Each row is a point on a landscape with many peaks, with its height.
A climber steps from a point to the highest of its 4 nearest points, and stops where none of them is higher. Distance is the straight distance between rows; heights are no part of it.
Getud height 354: [-6, 19, 14, 7, -9, 12, -3, -11, -16]
Bofa height 627: [-1, -19, -1, 2, 3, -11, -1, 10, 13]
mul height 654: [7, -4, -17, 0, -14, -18, 7, 14, 0]
nebed height 302: [-16, 7, 22, 2, 5, 23, -11, -17, -6]
koz height 514: [-8, -17, 23, 12, 22, 10, 4, -1, 21]
Zad height 693: [27, 15, -41, -16, -13, -27, 17, 18, -7]
zuz height 226: [10, 10, -17, -3, -11, -24, -7, 6, 1]
Sike height 510: [-14, -8, 29, 6, 27, 23, 9, -9, 18]
bazof height 425: [-3, 15, 7, -1, 1, 6, -25, -18, -14]
luvu height 31: [8, 8, -10, 3, -15, -15, 3, 8, -3]
kifo height 398: [-15, 5, 27, 3, 9, 27, 2, -17, 2]
lazo height 168: [-17, 5, 21, -6, 14, 32, -20, -28, -13]
pifez height 193: [20, -11, -38, -11, -16, -15, 22, 27, -10]
riza height 702: [1, -27, 0, 5, 3, -5, 9, 15, 11]
Luv height 32: [12, 19, -6, 5, -15, -11, 2, 1, -13]
bok height 304: [33, 32, -26, -6, -11, -27, 1, 6, -6]
zit height 343: [-18, 0, 28, 0, 17, 31, -4, -19, 8]
goput height 216: [1, 0, -8, 0, -7, -16, -11, 3, 1]
vebi height 237: [9, -2, -28, -10, -13, -27, 2, 15, 2]
kizo height 541: [-4, -9, 5, 7, -1, -5, -3, 3, 5]
kiz height 55: [0, 8, -1, 3, -10, -8, -10, -1, -5]
Bipu height 247: [25, -10, -55, -31, -12, -16, 22, 28, -11]
Bamon height 390: [2, -2, -6, 7, -16, -9, 11, 11, -5]
nobo height 197: [7, 19, -10, 2, -7, -16, -18, -6, -9]
dobat height 457: [-7, 7, 7, -1, 5, 7, -31, -15, -13]
vifa height 497: [-13, -8, 31, 8, 33, 26, 3, -15, 20]
ton height 536: [-13, -4, 18, 10, 1, 15, 9, -4, 6]
pagi height 340: [19, -10, -43, -21, -13, -23, 15, 25, -3]
duv height 380: [22, 23, -29, -6, -11, -29, -2, 7, -2]
zuna height 522: [-11, -13, 23, 10, 14, 16, 17, -1, 15]
ruk height 604: [-2, -22, 5, 8, -3, 5, 27, 13, 4]
nog height 235: [-14, 3, 20, 2, 12, 20, -19, -18, 1]
kag height 492: [7, -26, -16, -1, -11, -4, 21, 23, 1]
fovis height 26: [-19, -2, 27, -13, 32, 48, -9, -32, 2]
Meput height 556: [-9, -8, 20, 7, 12, 12, 2, -3, 11]
Begir height 274: [10, -23, -31, -14, -10, -17, 13, 22, 2]
Dabu height 214: [-3, 7, -5, -3, -2, -14, -25, -3, -3]
Tud height 465: [-9, -2, 10, 5, 6, -1, -20, -7, 3]
veni height 596: [3, -23, -18, -5, 0, -22, -1, 15, 14]
gelu height 299: [16, 9, -28, -6, -16, -26, 5, 12, -4]
ves height 132: [12, 27, -9, 3, -7, -13, -12, -5, -14]
duki height 594: [-1, -11, 8, 9, -11, 4, 21, 9, -1]
sur height 185: [6, 25, 2, 5, -9, 0, -13, -10, -14]
nenav height 133: [-20, 8, 22, -7, 13, 37, -13, -29, -11]
gepa height 501: [-9, -12, 30, 9, 40, 23, 19, -5, 26]
fuf height 571: [-6, -3, 9, 10, -8, 3, 11, 4, -3]
fug height 494: [-10, -3, 19, 7, 3, 11, 1, -7, 3]
zudar height 262: [-9, 9, 12, 5, 1, 8, -16, -13, -5]

Where does a climber stop that starts at each point below?
kizo => riza
duki => riza
goput => mul
vifa => Meput

Call two points neighbours if one is among the 4 nearest of the other. Go from one point of each pair to the other, from neighbour to neighbour, staying as high as possible. Name the lowest point that can't be avoided.
Meput / riza => ton
Meput / Zad => gelu
riza / mul => veni
